The views of a scene show one set of named points, each view turned or mirrored, shifted and resized as a whole, with a little noise and some points left out.
In the rows, zero is written as 128.

Scene 1
View 1
q_359: [ 97 115 154  99 160 147 124 189  58 109 112 148 142 127 147 156  95 110
 125  70]
q_337: [124 146 135 146 154 123 141 149  93  92 139 180 101 164 114 141  92 113
  97  75]
q_424: [114 112 158 118 132 128 143 194  75  91 105 186 141 103 142 147 118  99
 124  74]
q_782: [ 64  71 161 149 169 123 103 190 123 108 123 105  90 165 152 113 151 134
 126 120]
q_294: [118 135 150 139 143 130 151 164  93  87 141 204  96 135  98 137  97 105
  96  61]
q_65: [128 137 135  89 176 127 151 173  34 102 119 161 142 152  85 194  81  83
 132  68]
q_648: [132 130 155 171 134 126 147 185  93  76 117 214 124 129 130 145 123  96
  99  76]
q_549: [105 103 116 127 110  96 133 154 106 115  99 180 158 113 200 129 100 130
 112  91]
q_678: [122 151 159  68 153 119 122 146  84  83 124 113  83 137 133 117 116 134
 117  81]
q_977: [ 87 123 142 114 163 161  98 186  60 119 108 125 157 140 204 146  91 131
 117  81]
q_15: [109 123 148 134 164 141 121 186  72 100 116 149 134 148 149 154 111 110
 117  84]
q_524: [113 126 182 102 146 126 137 173  96  72 129 151  74 122  98 117 136 110
 118  75]
q_509: [114 114 100 107 122  73 142 121 110 115 110 162 136 142 165 133  90 134
 114  99]
q_927: [114 108 156  75 118 107 130 179  82  92  85 144 151  87 187 128 133 120
 137  89]
q_701: [128 160 175 133 149 166 110 191  69  75 107 156 129 122 183 134 122 113
 101  70]
q_40: [102 108 153 165 128 125 154 173 112  93 140 225  94 126 103 125 105 107
  94  61]
q_167: [130 130 165 119 116 117 124 181  97  72  89 157 135  93 200 117 149 120
 115  94]
q_860: [ 77 121 159 168 192 167 108 185  95 103 154 141  77 188 114 131 103 124
  95  80]
q_521: [104 111  71 148 136  96 124 134  93 141  97 166 192 163 225 157  60 135
 108 103]
q_138: [ 87 108 176  50 144 139 108 185  72 100 102 101 119  98 171 118 129 133
 138  82]
View 2
q_524: [106 144 124 130 125 148 129 147 116 126 143 167 142 127 155 200 152 111
 117  96]
q_15: [117 131 122 141 141 151 130 109 131 150 118 131 128 135 140 155 179 123
 108 126]
q_927: [111 146  89 118 141 176  86 137 101 133 132 121 130 123 191 152 170 147
  96 133]
q_701: [118 151 135 130 148 155 101  96 141 139 112 138 122 116 160 171 183 146
 138 127]
q_678: [120 150 128 138 136 159 135 146  95 154 107 159 144 145 178 199 149 138
 116 107]
q_521: [141 141  92 156 149 203 161 109 112 171 114  76 123 143 165 133 215 120
  89 203]
q_648: [106 146 123 140 121 161 127 105 142 125 161 124 133 105 127 179 186  98
 135 144]
q_424: [111 142 106 137 129 153  94 122 126 129 145 129 138 113 149 155 175 112
 113 135]
q_167: [108 153 109 109 137 187  97 118 118 126 137 120 117 111 184 174 183 154
 117 133]
q_138: [121 140 104 120 161 154  92 147 108 140 102 153 130 138 198 158 160 156
  84  99]
q_40: [117 151 117 149 128 163 143 134 150 113 168 150 141 109 136 189 189  68
 120 139]
q_509: [128 151  95 150 128 196 158 141  90 156 136 110 140 141 177 175 184 113
  97 171]
q_65: [118 126 115 176 110 120 113 119 102 174 120 127 165 143 119 148 147  96
 118 133]
q_549: [125 152  91 137 144 197 129 129 117 140 141 105 127 123 181 153 201 120
  94 173]
q_977: [135 134 116 141 171 159 120 109 134 159  87 125 120 141 168 135 193 146
  93 136]
q_860: [124 125 148 145 154 142 186 113 157 141 110 165 125 141 124 184 184 104
 108  98]
q_359: [123 132 110 147 147 142 104 122 126 151 112 136 139 135 155 141 172 121
 100 126]
View 3
q_977: [128 154 130 112 125 111 122 146 121 135 134 144 145 149 158 172 152 112
 153 160]
q_424: [117 145  90 143 117 103 146 138 138 112 164 128 123 122 151 141 139 139
 151 156]
q_782: [ 85 158 151 105 138 131 141 106 112 122 157  96 136 147 137 158 102 109
 117 169]
q_294: [ 93 155  85 137 119 101 142 132 158 113 150 129 122 117  95 124 136 125
 129 139]
q_678: [109 159 135 136 120  99 139 164 151 109 127  99 110 146 139 128 132  94
 117 138]
q_521: [114 160  96  93 123  82 103  92 113 103  92 180 133 140 164 150 149 111
 164 177]
q_648: [106 156  65 138 124  98 144 124 143 104 155 124 127 110 108 149 124 142
 149 156]
q_15: [123 155 111 129 125 104 132 136 129 129 145 135 135 134 131 154 130 122
 136 150]
q_359: [125 149 118 135 119 107 135 147 132 134 153 143 132 139 149 145 149 125
 139 148]
q_524: [ 97 153 115 144 121 111 153 150 152 109 161  91 113 129 120 126 122 118
 119 141]
q_701: [133 159  99 130 124 105 136 168 145 116 142 107 138 130 133 178 140 122
 158 153]
q_860: [ 92 164 129 112 137 123 134 128 137 144 153 122 149 136  78 158 120 108
 111 140]
q_65: [144 150 100 166 116  84 130 139 136 144 148 167 116 132 128 114 136 131
 115 126]
q_927: [120 145 115 136 113 102 144 145 134  95 145 111 114 138 194 144 141 125
 158 169]
q_549: [ 98 153  95 110 117  96 130 115 129  88 125 137 122 130 169 143 150 122
 166 179]
q_337: [103 162  93 129 124  92 131 125 147 114 131 134 124 125  94 131 128 114
 124 140]
q_40: [ 74 152  75 126 120 110 147 118 154 104 164 126 127 108  96 127 139 133
 138 152]
q_167: [112 155  98 123 122 103 143 140 137  87 140  95 122 127 159 163 127 125
 163 174]
q_138: [114 145 150 130 116 121 147 168 135 118 153 102 120 151 185 146 148 109
 140 156]
View 4
q_509: [ 98 146  87  75  63 145 114 112 159 151 148 188 138 155 226  61 117  99
 148 136]
q_359: [136 163 140 108  72 122 119 123 159  76 188 159 204 149 171 110 105  82
 124 125]
q_424: [145 141 134 115  54 146 126 114 143  83 162 173 223 143 203 102 119  79
 138  84]
q_65: [ 89 173 170  88  92  87 164 109 136  74 198 202 191 173 160 105 133 104
 126  80]
q_927: [149 124 105 116  79 153 114  95 170 110 164 174 225 151 235 111 100  46
 150 148]
q_648: [140 144 125 108  23 162 127 143 116 101 139 173 216 151 183  75 152 110
 135  48]
q_549: [134 134  82 100  39 157  97 108 186 120 144 176 167 125 229  65 113  88
 143 129]
q_701: [171 157 111 115  40 162 108 154 157  90 161 176 249 176 156 115 141  87
 116 133]
q_337: [110 174 129  77  46 146 132 161 111 122 152 172 173 177 161  81 137 126
 130  85]
q_138: [159 152 125 103 104 146 105 119 153 111 186 137 226 169 202 142  72  39
 143 183]
q_524: [135 160 145  90  80 159 136 158  79 134 158 143 222 190 194 124 100  76
 151 100]
q_860: [126 184 140  92  53 144 104 182  90 120 178  92 184 173 100  88 117 123
 117 111]
q_521: [101 141  66  93  37 127  87  94 229 114 164 189 121 116 184  28 142 118
 123 154]
q_294: [125 177 143  82  40 149 138 164  98 109 144 168 187 167 184  96 119 120
 137  56]
q_40: [135 165 134  90  23 166 122 165  93 112 133 144 183 143 200  83 107 119
 145  34]
q_15: [134 155 125 106  61 135 114 130 144  98 179 151 206 158 147  87 132  95
 122 118]
q_782: [128 132 109 114  77 161  84 132  98 160 180  54 191 155 146  71 103  72
 146 153]
q_977: [148 160 108 111  61 133  87 128 196  85 191 148 198 144 145  95 113  89
 110 176]
View 5
q_927: [189 108 200 165 140 141 132 110 124 132 181 205  67  89 116 142 206 152
 122 109]
q_138: [148  79 171 182 159 132 131 124 121 182 155 211  78  85 122 111 191 156
  97  88]
q_167: [185 128 202 167 144 136 123 118 100 120 156 197  93  83 100 179 203 155
 164 106]
q_648: [140 106 156  87 104 122  91 116  86 122 130 170 116  85  98 204 187 142
 217 143]
q_509: [222  84 139 120  53 155 129 102  76 118 151 217 112 106  78 162 180 148
 107 148]
q_521: [224  91 115 107  86 204 186  81  92  60 137 180  80 144  71 180 163 135
 101 165]
q_977: [140  91 132 140 170 173 178 110 121 119 125 182  72 120  94 138 154 142
 117 119]
q_678: [142  98 146 146 112 120 106 147 103 173 159 249 135  76  79 111 158 160
 118 108]
q_294: [130  81 127  82  82 105  82 133  83 162 116 199 124  82  94 179 171 157
 192 158]
q_40: [148  68 134  91  80 107  81 118  56 167  95 176 121  88 104 210 187 156
 205 157]
q_359: [126  76 136 111 139 140 134 116 128 148 145 182  76 101 119 137 176 140
 140 131]
q_701: [124 127 169 137 172 132 134 142 119 122 135 197  93  91  90 157 161 159
 184 124]
q_337: [137  92 113  84  80 130 100 128  83 136 125 207 141  92  70 168 150 146
 174 149]
q_782: [138  80 120 174 129 167 114  82  57 175 108 167 153  97  94 159 173 123
 123  28]
q_860: [ 83  74  79 112 131 143 115 123  70 172  83 179 160 100  75 157 127 136
 167  92]
q_549: [222  88 164 137  95 161 147  94  81 110 138 187  76 111  99 190 197 153
 130 146]
q_524: [125  89 155 130 106  99  71 135  92 193 142 214 138  65 102 147 182 152
 167 104]
q_15: [125  92 130 110 133 150 128 112 109 131 137 180 105 102  99 151 162 133
 155 118]

In a view up to two points have been moved. Name them for each view, in the order of its rows, or write -.
view 1: -
view 2: -
view 3: q_167
view 4: -
view 5: q_927

Scene 2
View 1
q_411: [153  84 135  99 111 136 136 182 126 145 121 116 109 112 132 113 102 150
 120 124]
q_609: [145 123 114 179  69 126 176 154 153 148 137 161 117 146 152 159 110 117
 147 150]
q_2: [135  73 132 102 125 157 146 191 142 149 127 140 118 125  93 117  97 154
 124 118]
q_350: [119 111 144 156  86 105 164 149 136 180 126 152 137 142 131 144  98 109
 115 124]
q_199: [138  84 166 110 117 136 136 176 123 162 123 131 128 125 117 125 109 139
 116 120]
q_514: [162 110 136 129 101 123 143 154 133 152 112 127 108 128 172 114 118 119
 112 145]
q_315: [149  86 131 134 118 164 157 179 155 140 128 159 116 137 115 134 120 138
 135 135]
q_159: [133  99 156 129 113 128 146 154 135 174 122 147 137 137 114 118 108 125
 103 137]
q_151: [133 104 148 134  82 135 148 166 121 159 123 138 118 137 102 112  84 150
 120 160]
q_612: [135  67 171 114 146 182 142 197 137 138  97 164 104 151 120 117 130 135
 129 130]
q_160: [142 114 154 132 111 129 140 144 121 167  81 136 107 148 159  74 106 113
  82 169]
q_622: [118  61 172 102 113 168 141 216 125 145 136 148 121 129  68 150  97 172
 154 111]
q_9: [129 103 153 141  97 124 150 159 132 170 127 146 133 139 119 132 104 124
 116 137]
q_915: [106 108 143 143  94 100 158 153 126 180  84 143 117 153 167 112  89  96
  98 119]
q_736: [121  90 167 130  92 123 147 175 123 170 139 137 139 128 101 153  96 141
 134 117]
q_544: [136  86 176  93 108 120 123 170 111 174 137 110 141 110  90 117  96 156
 105 124]
q_757: [139  74 180  89 104 126 125 191 105 160 140 109 130 107  99 139  98 165
 134 110]
q_301: [112  95 133 126 120  98 158 146 149 196 124 141 150 129 137 137 104  95
  95  84]
q_752: [148  87 109 118 136 148 160 165 165 151 122 150 122 130 140 118 122 120
 108 114]
q_26: [107  64 151 104 117 133 151 202 129 158 117 140 121 130 118 148  94 137
 137  77]
q_858: [131  64 136 105 157 176 154 190 165 154 129 165 131 134  91 132 125 135
 122 100]
q_863: [147  88 178 118 132 152 133 175 123 153  99 142 111 142 148 114 131 124
 117 136]
q_792: [128 109 150 154 100 133 159 150 145 174 128 163 139 147 106 131 107 121
 112 152]
View 2
q_9: [155 123 126 119 133 126 123 142 107 134 131 135 141 127 119 139 116 147
 111 125]
q_26: [141 106  94 137 130 123 112 144 117 121 120 138 148 126 147 150  91 128
 123 125]
q_315: [154 105 117 120 122 124 125 151  96 131 118 114 133 138 122 145 106 134
 105 153]
q_752: [132 110 118 114 129 124 125 141 109 132 123  95 139 137 134 153 104 139
  92 137]
q_151: [160 110 114 115 137 129 113 153 102 146 136 141 130 121 111 134 124 154
 109 136]
q_544: [133 117 117 114 141 123 111 169 109 151 133 151 141 108 144 127 124 132
 128 124]
q_301: [128 129 127 118 139 124 132 123 124 130 135 122 162 129 135 155 103 141
 110  97]
q_199: [142 119 116 121 130 123 114 156 109 133 125 135 137 119 142 135 113 135
 114 132]
q_622: [156  95  91 135 117 121 117 164  95 133 115 158 144 125 143 135  98 120
 134 154]
q_863: [145 132 121 123 118 119 108 154 110 115 121 120 129 120 147 131 120 144
  90 141]
q_2: [138  95  99 119 127 123 117 159 101 145 125 128 141 126 139 143 105 131
 112 147]
q_736: [155 117 118 127 137 124 123 150 107 132 126 149 144 127 125 139 107 132
 133 124]
q_160: [144 133 126 108 130 127 102 143 118 133 141 116 125 111 127 131 139 173
  71 128]
q_514: [142 123 130 113 143 127 109 147 116 127 130 104 121 127 121 143 122 151
  90 128]
q_159: [144 125 126 114 129 123 124 145 107 139 133 133 145 124 129 137 121 147
 107 126]
q_411: [135 106 109 121 144 127 102 165 113 134 124 119 121 119 136 140 112 134
 109 137]
q_609: [176 117 137 124 143 131 128 131 104 118 123 111 125 153  84 155 107 148
 109 128]
q_792: [160 125 131 112 125 125 133 137 100 139 134 133 147 132 109 140 119 152
 107 129]
q_757: [138 111 108 127 143 123 105 173 109 136 122 151 133 112 147 129 112 122
 139 132]
q_915: [148 131 119 125 139 129 107 120 131 120 140 126 141 119 121 148 115 170
  86 103]
q_612: [150 116 103 127  98 118 115 154 100 119 114 123 137 125 152 134 107 137
  89 161]
q_350: [157 128 131 122 139 127 129 128 115 128 134 133 148 133 108 148 111 151
 113 109]
View 3
q_612: [132  73 112 142 151 189 106 192 103 182  94 116 115  84 121  79 163  90
 160 121]
q_9: [109 106 111 113 128 148 114 141 123 138 120 149 102  97 124 131  95 135
 178 119]
q_199: [121 111 123 142 168 156  88 162 107 135 128 135  84  84 136 103 121 131
 184 122]
q_915: [108 110 128  98 103 161 139  86 128 174 165 150  90 125 165 115 129 146
 200 139]
q_301: [123 141 131 142 125 164  97  75 100 140 142 142  52 106 157 136 101 136
 195 100]
q_151: [ 82 103 109  94 143 136 112 167 129 129 121 166 136  97 107 115 107 137
 188 147]
q_160: [ 79  70 138  75 100 177 147 137 128 143 145 134 103 123 130  66 146 159
 217 124]
q_315: [107  94  96 127 132 165  83 158  98 146  85 140 118 104 101 106 115  98
 138 124]
q_514: [ 90  73 119  97 109 163 103 122 106 129 136 142  88 136 123  71 119 146
 164 125]
q_350: [113 118 111 109 109 143 121 102 131 148 133 157  92 113 137 152  81 138
 173 118]
q_863: [126  61 123 119 137 175 116 173 116 160 125 119  90 104 132  74 143 132
 168 115]
q_26: [145 133 107 162 183 144  71 146  99 168 136 149  90  89 157 118 129 106
 156 148]
q_622: [139 120  95 163 210 137  73 217 112 156  97 152 130  54 117 129 123  93
 154 149]
q_411: [ 99  95 117 125 165 147  68 165  96 123 138 149  96 110 128  66 129 136
 162 149]
q_757: [128 110 118 150 212 122  70 207 115 116 142 153  85  75 137 104 107 148
 173 142]
q_2: [102 123 110 143 174 160  67 169  89 135 103 149 113  82 109  96 135 100
 172 143]
q_752: [102 104 115 131 118 186  73 112  76 140 104 133  90 121 115  84 129 106
 157 114]
q_858: [118 124 108 161 159 185  64 154  74 149  75 135 105  78 106 105 138  78
 165 115]
q_736: [128 121 106 134 167 128  95 165 127 135 129 158  97  81 130 147  83 134
 168 125]
q_544: [106 117 134 135 194 135  86 190 116  98 139 149  84  70 126 106 105 159
 212 125]
View 4
q_858: [173  73 112 127  63 119 137  75  64  81 126  96 154 126 147 167  93 113
 121  71]
q_736: [160 112 143 128  67 171 150 117  95 124 150 155 170 136 137 111 111 140
 158  86]
q_411: [200  99 142 144  73 114 119 114  99 118 131 168 173 118 185 136 108 102
 122 116]
q_159: [149 106  93 124  78 156 136  93 100 111 130 153 167 131 145 111 132  96
 149 110]
q_612: [175  96 114 135 109 128 156  93  52  91  73 128 131 124 163 183 109 122
 104 106]
q_26: [173  73 143 140  64 154 147 108  79 124 139 159 162 101 173 173  95 149
 157  61]
q_301: [123  62  81 137  47 177 138  82 106 124 155 157 180 102 176 126 118  85
 210  93]
q_160: [167 112  52 131 104 132 130 109 112 109  89 209 155 122 171 121 154  53
 137 167]
q_792: [144 113  85 117  77 156 160 110  98  86 125 149 160 152 116 100 124  96
 165 116]
q_752: [165  65  92 142  62 108 141  92  89  82 120 124 172 123 175 145  95  70
 156 115]
q_544: [178 124 140 124  70 162  96  84 105 152 160 168 171 122 161 106 139 125
 110  92]
q_315: [177  95 122 135  77 112 158 113  78  71 111 118 157 146 142 136  90 104
 138 110]
q_863: [164 108 112 145 111 143 146  97  76 114  81 155 147 122 185 148 125  98
 126 137]
q_757: [189 121 181 137  72 157 114 101  90 152 153 163 172 119 174 125 119 151
 109  85]
q_350: [137  95  94 128  63 172 166 124 112 106 138 172 172 135 136 101 118 100
 206 110]
q_915: [142  84  57 133  78 164 156 127 116 114 111 224 167 103 165 140 133  83
 201 129]
q_151: [187 128 108 116  75 132 142 129 110  99 132 187 162 143 121 106 126 110
 130 114]
q_622: [196 113 173 120  76 143 142 106  63 111 133 134 146 132 129 159  98 182
 100  50]
q_609: [158  97 115 145  64 130 202 163 109  60 117 152 176 162 127  91  82  88
 214 141]
q_514: [173  97  97 148  79 119 144 118 111 101 107 173 174 129 182 115 117  60
 157 158]
View 5
q_159: [106 147 120 153 110 127 118 157 140 179 116 145 138 165 157 119 108 100
 124 152]
q_858: [127 130 142 129 104 104 118 130  98 194  99 126 163 130 129 111  93 130
 108 142]
q_514: [113 148 122 182 107 137  91 133 129 160 101 139 107 157 153 122 111  71
 114 153]
q_26: [110 117 141 107 127 104  85 138 119 159 136 140 155 155 117 100 104 111
  97 143]
q_199: [109 143 116 134 112 130  90 145 130 177 118 146 147 163 135 112  89 106
 109 156]
q_301: [ 94 125 149 138 149 104 128 167 125 158 128 127 132 169 159 132 131  77
 119 165]
q_160: [ 90 163 118 197  70 147  88 155 138 162  98 143 129 172 162 115 121  57
 133 146]
q_151: [122 143 104 164 105 143  99 138 161 177 126 161 146 150 163  90 104 102
 119 130]
q_792: [120 148 113 165 107 126 137 152 149 179 128 148 128 159 162 113 121 117
 132 139]
q_544: [102 145 103 120 128 143  85 159 148 192 122 161 168 166 152 109  72  97
 105 171]
q_757: [112 137 103 104 132 139  67 142 142 181 130 161 157 164 129 103  66 111
  92 164]
q_622: [129 129 111 100 107 119  89 126 131 190 133 155 176 144 110  86  75 154
 101 132]
q_9: [114 141 117 157 117 129 114 146 143 173 123 148 132 158 158 114 110  99
 118 148]
q_752: [122 134 147 165 113 113 113 130 100 174  92 122 126 135 146 126 108  92
 110 147]
q_915: [ 88 135 142 170 107 117 100 159 142 135 134 140 125 179 156 109 151  60
 127 137]
q_2: [123 130 128 133 111 123  95 127 119 189 107 143 168 130 138  98  85 112
 102 140]
q_612: [113 150 129 143  59 116  90 129 101 178  99 130 150 155 103 111  93 129
 117 134]
q_411: [119 137 120 148 116 137  69 125 124 171 107 148 141 145 141 106  84  87
  96 151]
q_609: [146 136 118 185 128 123 129 116 148 148 135 144  73 146 155 112 137 117
 119 122]
q_315: [139 139 125 158 101 120 112 119 118 179 107 137 128 136 134 110 100 129
 112 134]
q_863: [102 154 120 156  75 130  82 142 115 166 103 136 127 173 118 124  97 102
 118 153]
q_350: [112 136 124 157 133 117 129 153 153 156 144 145 116 168 162 114 136 100
 126 142]
View 6
q_9: [123  88 122 163 153 144 111 141 159 122 165 144 128 172 101 105 136  97
 105 135]
q_159: [106  73 133 173 152 148 106 144 149 132 157 139 138 165 112 114 144  93
 108 133]
q_915: [109 106  85 152 104 127  81 159 168 136 155 138 167 164 112  92 144  82
  43 134]
q_26: [105 111 117 175 115 112 140 128 182 120 162 117 128 154  97 111 111  47
 146  74]
q_863: [101  90 160 156 123 173  82 121 145 142 137 156 165 152  95 109 103  73
 112 105]
q_544: [109  70 115 175 157 182 130 140 120 144 161 109 112 157 122 131 159  70
 151  85]
q_199: [107  84 135 165 136 161 115 130 147 133 155 130 131 159 102 117 128  72
 136  95]
q_350: [125  87  91 170 145 118 115 145 169 104 177 140 123 182  90  98 135  88
  92 148]
q_315: [105 116 184 155 149 133 116 113 181 117 156 155 127 163  91 115 111 116
 137 117]
q_151: [143 111 134 147 163 172 122 139 157 135 153 138 118 164 120  98 153 115
 106 117]
q_612: [109 103 201 169 133 150 109 117 176 140 125 158 172 137 101  99  87  72
 143  88]
q_752: [ 58 107 172 158 118 112  91 123 173 128 168 145 144 166 103 132 126 116
 114 120]
q_736: [129  89 105 174 152 135 135 139 162 113 166 129 116 167  98 105 131  72
 129 114]
q_160: [105  98 140 140 124 188  60 148 136 163 136 153 172 156 129 102 153 109
  51 130]
q_514: [ 86 110 138 133 116 162  71 126 142 137 164 152 137 172  99 119 135 115
  82 128]
q_792: [127  79 139 173 172 137 111 144 166 117 162 152 134 175 105  99 140 114
  97 158]
q_622: [145 108 158 182 164 148 171 117 180 117 148 124 112 146 101 105 106  59
 191  65]
q_2: [100 114 169 165 144 138 139 124 173 135 153 124 124 151 122 125 135  96
 155  82]
q_609: [131 129 124 133 149 122  95 122 179  88 185 172 106 198  65  94 113 137
  77 168]
q_411: [ 92 122 141 138 119 169 109 120 144 142 163 126 116 159 107 129 133  95
 132  75]
q_858: [ 80  96 195 182 146 105 136 122 192 129 152 136 139 152 112 127 117  94
 165  97]
q_757: [119  90 114 166 146 181 140 122 127 132 162 112  97 157  99 126 130  53
 171  64]

In a view up to two points have been moved. Name them for each view, in the order of its rows, or write -.
view 1: q_514, q_858
view 2: -
view 3: q_199
view 4: -
view 5: q_9
view 6: q_350, q_736
